Each row is a point on a tangle of strands that fork, close into loops and nearly touch. The rows are in no order.
Points whose rows are less than 59.3 apart are linked; no others are. Some points are linked to none.
K287: [ 12  -8 -12  16  12  14   0  -7  -5  15  17   2   9  11  13   1   8   3
 -10   3   6  -9  -5  -3   7   9   2  -7  -2 -10 -14   5   2  -6 -20  -6
 -21  -7  -6  -2 -14  -9   1 -10 -10]
K455: [ -4 -10   5 -19   5 -12  -5  12  -4 -15   6  -3 -11 -14   2   3  -9  21
  -8   0  -9  -9  14 -11  -7  -1   8  -2   9  11   3   5  -3   5  -9   0
   9   4 -11   8   8  -8 -19   6  -1]
K851: [ -7  10  -9   5   8 -11 -14   1  -6  -9  -8   2  10  -6   2   6  13  -6
  14  -5 -10   1   3 -10 -11  -5  -4   5   2  10 -15 -15  -1 -10  11   2
   8  11   2   8  -1 -20  -2  13  -3]
K519: [ -5  -5 -10   9  17   2  -2   4  -9   1  -2   6  17  -2   6  -4  13 -11
  11   2 -22 -12   7 -13  -3  12   2  -3  13  11 -19  -7  -6 -14   2  10
  -2   7   5  -2  -8 -12   8  -2   0]
K655: [  1  -6  16   6  -9  -8 -19  -5  -8  -3  -2  -5 -11  -7  -5  14  10   8
  18  -3  -4   3   9  -7  13  18  -7  10   4  13  14  -1  -9   4   4  16
  -4  -6  -2   8  10  10   5   9  -1]
K526: [ -4 -11  -6  10   2  -1   9  -9   2   2  -5  -3   3  -1   7 -13  -6   5
  -4  13   6  -6 -12 -14   2 -11  -7 -14   6  -4   0  -1   3  16 -10  -4
  -9  -4  -9  -7 -17  -2  -7 -15  -2]
K955: [ -5  14  -5  -4  -8   2  -4   8 -20  15  -6   7   2  13   6  -5  -6 -16
 -14  12   7  23   6   0   0   9   4   3  11   4  12  -4  -3   2  13  -5
  14   0 -17  -1  10  -1  -2 -10  14]
K753: [ -6   1   1   1   0 -14   5   2   4 -18  18 -14 -19   0  -1   9   1  16
  -6   1  24  13  17  -9  -8  -8 -14  -8  -4  -4  -1   2   3  -4  -2   1
  -6  -2 -31  12   1 -14 -13   7  -2]
K973: [-10   6  -2  -8 -17   8  -5   5  -6 -10   8  13  -6   4  -5  11   9  15
  -9  -2   6  11   6   0   8   1   3  -1 -15  -2  11   5 -16   3  12  13
   5  -1 -20  12  27   4  -6   8  18]
K902: [  6  10  27 -12   2  -7  -2  10  -1   7  -1  -3  -7   6   8   8 -23  -4
   6  -4  -8 -11   7 -14  -9  10  12 -17   2   6  -6  -7  20   4 -17 -12
  -7  -5  12 -14 -12   4  -6  12  -1]
K456: [  6 -12 -13 -10 -10  17  26   9   4 -11  21   8   7   4  -6   1  -6   9
  -3   1  11   1  -6   7   1 -19  -3 -10  -5  -6  -8  -2  -3  -9  -8  -6
   3   3 -23   1  -7   5   0  -2   3]
K903: [-12 -12   1  -5  -4   4  -2 -16  17 -19  -4   9  -1  -1  -4   8   0  10
  13  16 -13 -11  -6   7   0  -7  -1  13 -14   7  -7   4  -2  -5  -4  -6
 -11  -1   9  -5   0  10   6  -3  -5]
K214: [ 12  -2   5  -7  -7   7  10  -6  -4   3  -5   2 -15   3 -18  -6 -11  -2
  -1   0   6  13   8   4  19   6   3  -6  -3  -4  13   0  -1  15   1   7
   2 -15  -4 -10  26   5  -2   2  11]
K994: [ -9  -2  -9  -5  -7   9   1 -12   0 -11   1   8  -2  -5  -2   2   0  18
  -5  -7 -12  -1  -5 -10   9  12   5  -3  -9   6   1   0 -10   5   5  14
   6  12  -9  16  23  -4 -11   1  14]
K723: [ -5   0  -1  -4   3 -17  12   9  -3 -12   5   1  11  -9  -6  -2  17  18
 -20 -26  -5   6  -8  -6  -2 -11   0   0 -20   9   7   2  -1   3  13  -3
   3  18   3   8  16  -2  -6   3   3]
K493: [-15  -5   5   5  -1  11  -1  -9  11  -9 -14  11   0  12  -9 -10  -5  -1
  15   5 -20  -6   0  -7   0  -4   5  -6 -10  11 -10   0   2 -14  -7  -4
  -7   5  10  -4   7  12   7  -6  12]
K930: [  6  -3  -5   5  -9   5  -5   2  -7  -5 -12   5 -12   1  -6  -1 -15 -13
  14  11  -5   1   0  -5  -7  -9  -6   4   1  17  -3  -8   0  -1 -13 -22
   8  -1   4 -10 -10 -19   8  10  -1]
K778: [  6 -10  -1 -14 -17  15  19   3   8   0   6   3   2   0  -5   3 -16   9
   3   8  12   2  -9  19  -1  -8  -5  13   1   7   9   9  -4  -9  -5 -11
   1  -3 -19  -7 -10  13   3  -1   0]
K642: [-15   5  20  -9 -12  -8  -2   8   0 -11 -13   0 -10  -5 -12  -7   2   9
   9  -4 -15  13  -1  -8   0 -10  -4   3  -3  12  16  -4  -8   0  16   5
  17  10  -3   0  12  15   2  20   9]
K795: [ -4  -9   1  -7  10   8  10   4  12  -2  21   3   7  17  16   5  -1   0
  -2  13   0 -12   3   3  -1  -4  16  -2   4  -9  -1  18   1 -16  -8  -3
  -6  -3  -4   2   0  12  -4 -24  -9]
K93: [ -8  -9  -7   1  -3   8  15 -11   1   9 -14   0   5 -11  11 -12  -9  10
  -4  10  -1  -5 -22  13   5  -4  -7   4   4 -14  11  11   2  13  -1   7
  -6   2  -2   2 -16  12  -7 -19   1]
K407: [ -5  -1   9   2  -9   3 -11   6  -7   5  -8  -4   1  11   4  -3  12  -6
   1  11   8   4  10  -9   5   2   4  16   2  10   4   9 -17  -8   8   4
   2   0  -2   6 -13   1  12  -4   2]
K613: [  2 -12 -14  -5   2  16  -8 -18   5  -7  15   2 -16   3  -3  -5   3  -1
  -1   4  -5  -8   1   2  14   3  -4  -4   0 -13   4   2  -8  -1 -11  15
   5  -3   9  12  11   4   0 -23   2]
K383: [ -2   9   0  -7   5  -2  24  -2   1   2  -3   2  10  -3  -6  -7 -16  -5
  17  -7 -15   4  -3  17  -7   8  -6  -7   1   7  -1  -1  22 -10  10   0
  -4   3   9 -22  13  18  11  12  -1]
K604: [ -1   9  -8   4   0   7   3 -18   7  -5 -16  18   2  12  -9  -9  -7 -10
  10   4 -13  -2 -12  -5   0  -4   8   2   6   1 -18 -11   3   4  -5   1
   2  11  18  -3   1  -3  -6 -10  -1]
K378: [ 12 -12  -4  -4 -12   0  10 -12   6   1  -4  -3  -1   0  -7  -5   8  12
  -3   4   8  16   5  -1   9  19  -8   9   1   8  -7  -9 -13   2  -2  14
   0   7  -6   1  -2   3  -5 -11   8]
K111: [ -6 -16  -3  13   3 -13   4  -1   2 -14  -7 -18  -7 -16  -9  -7  15   7
   8  -5  -7  -2  -5  -4   1 -19 -26  -6  -4   0  11   2   5  -3   4   6
  -1   6   3   8   4   2   4   4   0]
K9: [ 10 -10 -22   1   6   8   2   1 -14   7   7  11  20  -7   7  -3  -7  -3
   1  16  -5  -6  -5   9   8  11  -3   7  26   3   0   8   7  -1  -3   9
  -4   0 -19  -6  -5  -5  -2  -1 -11]
K37: [  0   8   1   0   1   4   1  -6   7   0  -7  15   2  13 -12  -3  12 -12
  -8  -2 -12   5  -3   4   9   6   9  10   0  -7 -12 -13  -3   5  -5   9
  -7   0  37  -9   5   7   3 -11  -6]
K919: [ 33  -7   0  -1  10   1  12  -2   4   9  14   1   3  -1   0   5  -3 -19
 -13 -10   3   3   2  19  19   6  12  11  11 -11  11  -2  -4   7  -8 -10
  10 -16   9  -5  25  -5  -3 -10 -14]
K769: [ -6 -11   2  -1  18 -18   3   0  16 -20   6  -6  -4 -17  -8  -5  18   6
  -1   1 -13 -16  -3  -9   2 -18  -7  -1  -5 -10   3   3   1   3   7  11
 -12   4  17   0   1   8  -1  -3 -15]
K716: [  2 -15 -10   6  -8   6  14   7  -1   4  -7   3   2   0 -11   0   3   7
 -19   6  18  17  -2  11   8 -13 -12  -9  -5  -1  -8 -10 -12   9  -3  -5
  -9 -14 -10 -15 -21  -8  -1 -10  15]
K819: [  8 -13  -5   1 -12  14   5   3  -1   8  22   1  -3   1  -1   8   2  14
 -10 -12 -10  -7  -9  -2   0 -11  -6 -18  -9   2  -3  -3   8 -12 -14  -6
   2  11 -13   9  -1   8 -10  -5 -11]
K141: [ 11 -12  -7  13  -2  -3 -12  -3  -7  -8 -14   6 -10  10  -6  -1  12  -7
   3  12   7  -1   5 -26   1 -12  -4  -1   8   7 -11  -6  -9   6 -16  -7
  -2   0  -5   1 -10 -25  -1   5  -2]
K515: [  3  -5   8 -13  11   7   2   0  19 -10  -1  -7  -4 -13  -1  -7 -22   0
  19  -6   3 -17   3   3 -11   2  11  17   1   6  -2  16  -9  -1  -7  -5
   3   0   4   3  -3   1  -1   8  -1]
K149: [ -7   2 -15   4  -2  27 -17  -5 -12   5   1   4 -11 -11   2  -2 -13  -2
  14 -11 -13 -14   6  11  -1   8  -9 -15 -11  -3  -2  -1   9  -6  -7  -2
  -1  -4   2  14   0   7   8   5  25]
K881: [ -2   0  15   1   0 -11   2   6  -7   5  -3  -4  -4  -2   5  -3  -6   3
  -1  10   3   5  11   2  -1  13   2 -14   4   9   4  -5   8   9   0   6
 -17 -22  -5 -22   1   7   7  -1   5]
K332: [-15  10 -15  16 -11   2 -10   6  -7   3  -3   1  -7   0  -3   7  12 -10
  -8   3   3  19   4  17  -2   2  -5  -9  -4  -8 -19 -16   0 -10  15   8
  -2 -12   4 -11  -7   0  14   0   9]
K139: [-16  -3   6  -5  20  -7  -4  16  -9 -20   6  -4 -11  -9  11   0   3  21
  -3  -3 -10 -14  10 -31  -6  -6   8 -16   6   1  -7   4  -5  10  -4  10
   1  11  -2  27   6  -6 -16   2   3]
K523: [ -3   6  13   5  10 -11 -12   2 -10  -3  -2 -11 -14 -19  -6   0  10  10
   7 -18  -3  -3   6 -13   1   6 -10  -3  -1  -4  -7   0   2   8   2   9
  -5  -3   7  21  -1  -8  -5  25   1]
K59: [  7  -1  -9   3  -2  21 -17  -8  -2   9   4   8  -2  -7  10   9 -16   1
  11 -13 -17 -28  -4   6   1   4   0  -5   5  -4   4   8  13  -7 -21  -7
   0   4   6  14  -2  15  -4   3   2]
K134: [  1  13  -3   2  -5   1   6   7   1   7  -6   9   0  11  -4  -5  -6  -7
 -12  11  11  14   1  -8  -9  -9   9   0  12 -12 -26 -11  -5  13   7   2
  11   4  -3  -4 -18 -13  -7  -3 -11]
K82: [ -7  14   8 -11  -5  16   3   1  12  -7   0   1 -15  14  -8  -8 -13  -3
   3  -3  15   3   1   2  -6 -22   7   0 -16  -9  -3   9  -4   0   0 -12
  11  -3  -4   3   3   5   6   0  10]
K822: [-21   9  -1  -7   1   4  -5   7  -3   1   6   0   4   1   2  -9   6   9
 -11 -16  -2   2   1 -17  -6  -1   7  -2  -7   0  -1  -1 -20   0  11   8
  21  20  -5  28   8  -2  -3  -4  15]
K781: [  9   4  10  -6 -22   8  11  -3  -8  17  -6   6  -6  14  -6  -5 -11   1
   2  -6  -4  14  -2  -1  14   8   2  -5   3  11  19  -2  -2  -2   0   6
  12   7 -11   0  21  22 -10   3   7]
K528: [ -1   8   0   9   8   9   1 -15 -12  16  -2  -2  13   7  23  -4  -7  12
   1  -7  -7 -10  -7  -3  -6  24   1  -3   1   8   0   6  14  -3  -9  -5
 -18  10  -2   8  -7   6  -7  -2   4]
K659: [  3   2  -5  15   4  -4 -20 -12  -8  -4  -2   2 -11  16   7   2   9   1
  -1   5   7   4  11 -28  -5   9   1 -10   3  14  -4  -9   1   1 -13  -9
  -4   3 -19  10   3 -29 -10  -1   6]
K667: [ -2   8   3   5   2  -5 -16  -4  -3   7  -1  -2 -11   6  18  14  10  15
   2   6  15   0   8 -18  -6  16  -9  -8   6   2  -9  -7   7   0 -13   2
 -16  -4 -20   6  -5 -14  -7  12   2]
K167: [-11   1   8 -10  -9   2  -2   8  -3 -18   0   7 -21  -3 -14   6  -8   6
  10   3  -6   5   8   1  -1 -19  -5  -9 -10  -3  19   4  -1  -2   6   3
   7  -2 -13   4  26  12   0  15  14]
K411: [  3 -16 -14  -6   7   2   6  -6  14 -18   5  18   5   2  -5   4  14  -5
 -17  -2 -15   0  -5   9  21  -2  13   3  -5  -2  -4 -12  -4   4 -11  -3
   4   1  28  -9  18  -6  -7 -18  -8]
K423: [ -5   2   1 -13  14   7  -5   9   3 -13 -12  -3  11 -14   5 -11 -13  -6
   5  -1  -1 -15  -2  -7 -13 -17   9   4  -7   4   2  17  -7   5  11  -8
   9   1  -2   7  -8  -5   6   8  11]
K763: [ -7  -5   1 -14   5   8  -2   0   3  -9   2   8   0  -2  13   3 -18  15
   2  14   0 -11   4  -9 -12  10  19  -1   7   7 -11  12  -4   8 -13  -5
   1  -2 -14   3   2 -16 -20  -5   5]
K823: [ -6  -2  -7  -8  -7   3  -9  -4  -1 -13  -8  10  -3   3   1  11 -21   1
  10   6  -6  -7   5  -4  -9  -3  13   0   0  16   7   4   5  -2 -16 -22
   9   1  -6  -5   6  -9  -8   2   9]
K989: [  8 -21  -1  12  -4  10   1  -1   3  -2   3 -11  -5  -9  -7 -11  12  11
  -8  -4  12   4   2   4   6 -10 -10  -6 -16  -8   2   8 -13   9  -3  -1
 -11  -7 -11   6 -11  -4   6  -5  13]
K747: [-12  11 -13  -1  12  -2   7  -9   0  -6   7   6  17   7   4  -1 -18 -10
  19   6  -3   4   3  10 -14   5   1  -1   1   2  -5   6  24 -18   1  -9
  -6  -3  -8 -12   5   3   9   9   2]
K654: [  1  19  19   1   0 -20   1  11  -2  10   3  -9  10  11  10  13   6  -5
  -8  -7   7  -5   0 -14 -19  -8   7  -3 -10  -4  -5  -7  15  -8   6 -16
   6   7  13  -5 -13  -7  -2   8 -15]
K272: [ 16   8  -3  -7   2  -8  23 -11   5  -3   4   8   5   7 -10   3  -5  -7
  11 -10 -12   6  -8   5   2   5   4   4   2   8   4  -8   8  -5  -7  -9
   6   4  17 -15  26   2  -1   6  -9]
K704: [ -9   8  -6  14   7  -4 -14   2 -10 -13 -19   2  -1 -15   2   8  15  15
   9  -7 -13  -7  -4 -15  -8  -3 -10 -13   1   8 -14 -10  13   0   3   2
  -4   5   2  10  -2 -13  -9  27   7]
K224: [-16  -3   2   2  -7  -2   4   8   2  -7   7  -7 -11  -7   0   5  14  22
 -15   1  13  13   2   0  -5 -19 -17  -5  -9  -9  -3   1  -8   3   5  12
  -7   7 -16  14 -11   2  -5  -3   9]
K833: [  5  -7 -12  -1  -3  -3  -2 -15  11   1   8  -8 -11 -10  -9  -6  -7  -2
  -7 -20   0   3   2  17   1   3  -6  15  -5   6   8  -9  -6   6  -3 -17
  14  -3  17   1  18 -11   2  -1   8]
K549: [ -1   6   1  -6  -3   8   2  -1  -8   4  -1   8   9   0   9   6   0  17
  -7  -8 -11  -7 -12   1   2  17  16   0  -6  12  -3  -3   1   8  -4   6
  -3  10   3   2  12   5 -14   0   3]
K675: [  3   0  -3   2  -3   2  -2  -5   0  10   5   5   4   1  -8  -4 -11 -10
   3  -9 -14   3   4  21   6  10   2  22   3  13   9  -5   1  -8  -4 -14
   7  -2  23  -7  13   7   7  -2   2]
K289: [ 11   9  -1   0 -10  -2   4   8 -10   5 -10  -3 -12  10 -19  -3   4 -16
   4   4  10  30   5   2   3  -1 -11   4   3 -11   5 -10 -12  -2  10   6
  16   5   2  -8   7   2  19  11   7]
K649: [  8  17  10  -4  -1   8  13  13  -4   7 -14   6   9  -3  -8 -13 -18   5
  -6 -13  -2   2  -4 -13 -11  -3  11  -6  -2  13 -19  -6  -8  18   4  -7
   7  10   1   2  -9 -10  -8  20   8]
K789: [-12   1 -12  23  -9 -13  -2  -6   3   0 -13 -11  -9   2  -4   9  14  -2
  12   6  12  15   0  16  -9  -5 -22 -11   0 -15  -3 -14  13 -13  19   3
  -3  -9  -1 -16 -12  -1   6   6   0]
K274: [-10  10   7  -6 -13   0  -3   6   8   4  -2   0  -4  -6  13   5  -2   7
   5   8   2  -3 -12   4 -11 -13  -4   4  10  -7   5   3   4  -3   9  16
   2   7 -13  11 -17  17  -8  -2 -14]
K700: [ 27   6  -5   2   3   0  -8   6  -6  11  12   5  10  -8  -8  14   9 -15
  -7 -18   2  -1  -3  13  14   1   3  17   9  -7  12  -4  -1  10   7   1
   8  -5   7   5  10  -3   2   1 -19]
K545: [ -5  10  10  -8  -5   2  -4   5 -18  14  -6   9  -2  18   8   2   2 -13
  -1  20   8   9  10  -2   9   7   9  10  18   3  14  12 -12   1   7  12
  11 -13 -13  -2   3   9   6  -5  -4]
K564: [ -5  11 -12  -5   4   4  13 -18  13  -2  -1   6  20   5   5  -2 -12 -10
  -1  10  12   7  -7  21   3  16   9  25  -1  -9 -12   7   5   0   5  -5
 -13  -9   7  -9 -11  -8   1  -7   0]
K931: [ 13 -15  -6  -4  14  -3   6  -1   3  -3   9  -1  15   1   9  -4   2 -21
  -3  -4  -6  -7  -8   5   8  -5  11  10   9   2  21  11  -4   0   1 -10
  14   2  10  -3  16  -6   2 -17  -8]
K65: [ 13 -10  -5   6  -6  11   1   0  -5  19  11 -10 -16   3  -5  -7   1  -9
  -7 -13  -1  -2   6  -3   2  -9  -7 -11   1   2  -6 -13  -1 -10  -7  -7
   3   2   1   6 -13  -1   3  -7  -5]
K976: [ -3  -3  14  -1   3   0   9  -9  24   1   5 -12   4  -4  -4  -2 -15  -2
  25  -6   1  -5   1  11  -9  15  -1  13  -2   1 -12   6   5 -16   0   1
 -10   6   9  -4 -12  10   8  10  -6]
K978: [-24  14   4 -10   9   5  -6   9   3   7   0 -11  -7 -13   9 -11  -2   6
 -11 -13  -8  -1   4   0 -11   1  -1  -5  -8 -11  -5  -3  -7   4  15  16
  11   4   9  15  -9   4  -3  -3  10]
K798: [ -3  -4   5  -4 -11  15   9  -4   1  10  -3  18   4   5  -5  -4  -2   0
  -3   6  -8   0 -10  18  19  10   2   5   2  -5  -4   1  -3  -1   0  15
 -11   1  20  -3  -3  27   3  -8   5]
K215: [ -1   1   3  -7 -10   8   3   9   0  -4 -16   5   9  -8  -9 -12  -7   6
  -5  -8   1  -2  -4   2  -8 -12   3   5 -13  13  -1   8 -16  16  10 -14
   7   5  -5   4  -7 -10   2  15  21]
K192: [ -2   6  -3  -6  -8 -15   2  -3   9  -6  10 -16 -10   8   0   6   1  -4
   4  11  28  15  13   3 -12  -1  -5   4   3  -7  -2   2   2 -13   6   5
  -2 -10 -19  -7  -7  -7   3  -3  -8]
K538: [  7   0  18  -4   3  -5  -3  11 -11   5   0   3  -3  -8   3   6  -7  -2
  14  -2 -13 -12  -1  -7   0   4   4 -12   8   8   9  -4  12  -1  -5   0
 -11  -9   4  -9   1  17   4  14  -5]
K256: [ -1  -6   7  -8  11 -16  -4   2  19 -20  -5   7  -2 -10  -6  12   5   5
   2  10  -8 -18  -7   5  -1 -13  12  10  -6  -4   4  11   0   6   3  -1
 -10 -10  15  -9  10   5   0   4 -18]
K133: [  3  -5  11  -2 -12   5  13  11  -1  15  -7 -13   8 -11   2 -15  -8   4
   0  -9   0   6   2   1  -8   0  -8  -2  -1  17   2   2 -11  -1   9   0
   6   7 -12  -2 -15   6   9   8  10]
K21: [-11   6   0  -7  -9 -20 -10   5 -11 -10  -4   4   9   0  13  16   7   5
  -1   8   1   2 -10  -6  -7  -3   4   3  10   6  20   4  14   2   5  -5
  11   7 -13  -4   6  -3 -15  -3 -12]
K391: [  6  -6   7   3   4  -6 -11   0  11  -3   8 -16  -6   9  -2  -2   3 -14
   3  -2  16  -6  11  -3   0  -9   3  14 -10  -3   9  12  -7  -6  -3  -9
   0 -12   8   2 -10  -4  15 -10  -1]
K414: [  4   5  -5  13  -1  10 -10   5  -8   5  -4  -3  -4  -1  -7  -7   9 -13
   6  -2   0  12   6   7   8  10  -8   2  -1  -4 -12  -3 -10  -7  13  18
   2  -7  -4   4  -4   1  16   5   7]
K731: [ 24  13   7  10  11 -17 -10   6  -7  17   6  -5   4 -13  -8   7  14  -6
 -11 -24   6  -3  -8  -6   7   5   2  12   6  -1   1  -9  -4  15   5  -2
   1   4  16  12  -4  -7  -1  11 -25]
K136: [  4  -7 -11  -6   8   7  -5   7  -8  -4  14   9   2   3   7   8  -1  -6
  -2  11  -3  -7  -4   1   3  -4   5 -12  12 -14   0  11  11  -1 -10   5
   4  -5 -15  -6   4   0  -4 -12 -11]
K614: [  8   6  -6   2  17  -9   8   9  -1   3   9  -4  12   4  -5  -5   8 -16
 -12 -13   3  12   8  -4  -4  -7  -1  -6  -3  -2  -4 -10   6  -2   5  -9
   4  -2   6  -9   4 -12  15  -7  -4]
K898: [  7   8   3  -6 -10  12  -3  13  -1  14   0   0  -4   1   4  -2 -11  -4
  -7   5  11  -1  -4  -2  -8 -13   5   0  19 -14 -11   2  -4  -3   0   5
  13   9 -16  12 -18  -7 -10  -1 -11]
K487: [-12   0  -9   8   3  17 -22 -16   3  -8   4 -12 -10  -3   3  -5  -2   4
   7 -11   4  -2   6   9  -1   2  -6  -6 -24  -9  12  13   6  -7  -2  -6
   1  -5  -5  14  11  -1   8  -3  26]
K846: [ 13   6   0  -1  20  -5 -24  -5  -8  -3  -2  -7  -7  -5   4   3  -5 -20
  13  -6   2 -14   9  -8   1   5   6  -1   6  -8   7   8   2  14  -3   1
   4 -12  13  11  11 -11   2   6  -3]
K187: [  3   6  16  -1   6 -15  11 -12  20 -11 -13 -15   5  -3  -6   4  -6   5
  25   1   2 -11  -5  -2 -11   2  -3   1  -7  -7  -3   9  16   2   1  -2
 -18   6  10  -6   5   6   0  14 -11]
K950: [  3   6  -1  -8  -9   0   9   0 -19  22  -7   9  14  18  -2 -11 -10 -12
  -9   2 -11  13  -6  -5   7  11   6   1   5  18  21  -4 -12  -1   2 -12
  22  17  -3  -4  15   9  -2  -6   5]
K8: [-15  -3 -19  17  -1   9   2  -7   3   6  -9   5   5  -4  -8  -8   6  -6
 -17   1   1  18  -2  19   6  -2  -9 -11  -7  -5 -14 -20  -7  -2   7   0
  -4 -14   6 -12 -18  -5   9 -19  18]
K403: [-10   9   3   5   2 -19  -6   6  -1  14   3  -7   6   3  11   6  13 -12
 -11  -2  -9 -13 -10  -5  -7   1   3  -5   4  -7   5  -6  15  -7   8   1
   7  10  17   2  -6   4  -2  -6 -17]
K848: [ 15  23  19   2   4  -6   4  13 -10  19  -5  -2   1   0 -10  -2   0  -4
  -3 -19  -5   3  -6 -11  -3   6  14   2   4   2 -16  -7  -3  12   6   3
   5  11  12   3 -11  -9  -4  19 -14]
K573: [  7  -4   1   4   2 -11  -1   4 -16   1  -4  -4  12   7  10   8  17  -6
  -8   2   5  -7  -9  -6   7 -11   1   6   2   5  34  14  -2   0   6  -6
  12   4   0  -2   8   3   2 -11 -10]
K593: [  0  -1   5   9  18  -5  11 -12   7  23   7 -11  23   2  18  -6  -5  -5
  -2  -3  -5 -17   3   6  -4  28  -4   6   7  -1  -7   8  12 -12  -6  -4
 -28   3  11  -2 -14   1   2  -2  -6]
K203: [ -6 -13 -19  -8   2  11   3   0   3 -13   5  26  18  18   1   7  15  -3
 -15  15  -1   4  -5   9  14 -14  11   5   1  -5  -7  -4  -7  -4  -7  -7
   5   1   4  -7   1  -1  -4 -24  -1]
K327: [ 29   9  -1  -7  -5  -1  11  13  -5  -5  -5  10  -7   7 -18   6   0 -15
  10   5  13  15  -5   7  11 -18 -14  11   8 -11   7  -1  -1   1   6   2
  17   3   7  -4   8   3  13  11 -12]
K271: [ 21  -2   2   1   5 -10  -5   7   6  -7  10  -5  -5   9  -5  13  14 -18
   2   4  10   3   4  10  12  -9  -3  10  -9  -8  17   9  -1  -3  -5 -10
  -2 -22  18 -15  13   1  21  -8 -12]
K587: [ 15  -9   7   2   2 -10  -2   9 -12   3  15 -11 -21 -13 -13  -4   3   0
  -4 -15  -5  -1  15  -7   6   0 -10  -3  -3  11  -7 -13  -4   4  -2   3
  -4  -3   7   1   1  -9   5  14  -2]
K3: [  7 -13  16   9  -6 -11   8  -4  22   7  -3 -22  -3   0  -4   1   4  -1
   5  14  29  10   8  20   6  -3 -13  13  -1 -16   3   3   0  -6   5   5
 -10  -6   5  -7 -20  15  11  -3  -7]
K657: [  4  -5   3 -12  -9  -1   8  10   3  10  10  -9   7 -15   2  -1  -8  13
  -9  -2  16   4   2  19 -10   0  -4  14  -2  18   3   4  -4  -2   9  -7
   2  -6 -19 -11 -12  -2   8   0   2]
K941: [ -8  -1  12 -12  10  -9   4   9  17 -11   0  -1  10 -11   6   6   8  12
  -1  14   5  -4   1   6  -3   7  12   8  -7 -10   2  17   0   8  10  21
 -13 -15   3  -8   1   8   7  -3  -5]
K631: [  4   0   3   3   2 -14  -2   2  11  17   8  -3  10  -4  10   9  -6  -5
  -4  16  -6 -17 -10  12 -11   6   2   2  15 -11  -5  -9  16  -4  -3  -3
 -10  -1  19 -11 -18  -1  -5  -1 -28]
K246: [-10   1  -3   5   0 -19  12  -1  12   0 -13 -15   4   1   1  -5  13  -9
  -2  13  28  23   6  11  -4   1 -13   3   1 -19  -4  -2  -5  -7  17  11
  -2  -6  -2 -13 -17   5  11  -5  -4]
K208: [-20   6  20  -3  -8  10 -16   7   1   3 -16  -8 -12 -15   2 -12   0  12
   6 -10 -13   7   8   4  -1   4  -1   0  -3   0   4   0 -10  10  15  15
  15   3   1  13  -3  19   3  20  21]
K772: [  5 -11   0  -6  -3   9   8   8 -13   7   4   5  -9   3  -4 -13  -6  -9
  -8  12   2   4  10   2  13   3   1 -16   5  -5  14   2   1  16  -3   8
  -9 -20  -1 -18  11  15  11 -16   6]
K164: [  0  12  -3  -1   7 -13 -14   2 -16  -2  -3   3  18   3  17  17   7   3
  14   0  -7  -4  -2 -12  -9  11   4   2  14  15   0   3  13 -11   3   2
   7  11 -14   1   4  -7  -9  13 -11]
K943: [  0 -16   0   6  12   5  10  -8  13  11  22   0  14  11  17  -5  -1  -6
  -4   6 -10 -15  -5   6   9  12   8   2   4  -8  -5   3   4 -14 -17  -4
 -18   0  11  -1  -7   3  -1 -21 -11]
K927: [  1   5 -19  -1  -3  21  -3   1   5  -7   1  23  10  12 -10  -2   1  -6
 -16   8   7  11  -7   3   6  -4  10  -1   0 -14 -22  -5 -13   8  -4  -5
   4   1  -4   2  -8 -17  -9 -11   2]
K915: [-18  18  11   5   9 -16   5  -6  18 -11 -10 -10   7   2   3  -2   7   6
   8  -5  -1  -5  -6  -7 -16   1  -3 -11 -15  -9 -12  -2  16  -9  10   6
  -8  10   8  -1   3  10   0   2  -5]
K225: [  0 -10   6  17  -8 -12 -11 -13  -1 -14  -7 -13 -17   1 -11   5  26   5
   5  -1   1  12   5 -10  14  -6 -16   0  -4  -2  10  -5  -8  -4   1  12
  -5   4  -2  15   3  -2   0   7   0]
K780: [  2  -1 -12   7  -5  -3  -7 -27   2  -3  -3 -12 -11   0  -3  -1   3  -3
  -1 -12  10   9  -3   4   3   7 -13   8 -10   0  18   5   2   4   1 -11
   5  -5  -3   9  13 -15  -1 -10  11]
K626: [ -9 -11  -7  18   4   6  -8  -9 -12   4 -10   4  -1  -3   7  -9   2   0
  16  11 -20 -16  -3  -7   6   6  -6  -7   4  11  -5  -5   0  -6  -4   6
 -13   5  11   2  -5   7   5  -6  10]
K718: [  6  -4 -15  10   1   4  -2  -6  -6  -7  -3  10  -4   2  -4  -5 -12   9
 -16  10  13   3  -4  -9   1  -6  -1 -16   7  -9  -4  -3   5  30  -8  -6
  -9 -12 -22  -9   2 -16 -12  -5   3]
K658: [ -2  12  23 -18  -1 -22   4   9   4   7   1  -8   6   7  16  16 -10   9
  -8   4   5  -6   6 -10 -17   8  19 -11   3   6  -2  -2  17   4  -5 -13
  -1   5   0 -10  -7  -6 -17  13  -5]
K163: [ -2  -7   4   2 -15  11   1  -4  -1  20  -7   2   6  -4   8  -9 -11   3
  -4  -3 -12 -13 -14  12  10   4  -1  11   4   7  19   9 -12   5  -2   6
   0  10   7  12  -6  23  -4 -13   3]
K662: [  6  -2 -10  14   9   0 -13   2  -4   1  17  -2  -4  -4  10  14  17   4
  -3  -1  14  -6   4  -6  -4   1  -5 -10 -10  -6 -12  -6   9  -5 -15  -6
 -21 -17 -12  -5  -4 -16   4   9  -5]

A tip is a point with one link. Name the tips that can be reached along the links from each point below, in the order of the rows.
K626 -> K655, K274, K941, K915, K718
K675 -> K59, K747
K8 -> K327, K271, K3, K631
K167 -> K9, K139

How many points has the smallest loop of links through each point below? Write none if it is on no loop.
K164 -> 20
K789 -> 9
K642 -> 7
K407 -> none

A piece is two or more points that can be reached from each other along the links. Count, over all rows, the pieces, the separate loops (a circle has one, a figure eight two, a Y none), the forks (points with three links) and the tips (points with one).
pieces -> 4
loops -> 3
forks -> 11
tips -> 13

Name the points in between on the shortest way along the links from the first point to the second, in order.
K769 / K731 -> K256, K903, K493, K626, K519, K851, K164, K21, K573, K931, K919, K700
K657 / K134 -> K778, K456, K819, K65, K587, K523, K704, K851, K519, K626, K493, K604, K37, K411, K203, K927
K332 / K881 -> K414, K407, K545, K955, K950, K781, K214, K772
K978 / K823 -> K822, K994, K549, K528, K593, K943, K287, K662, K667, K659, K141, K930
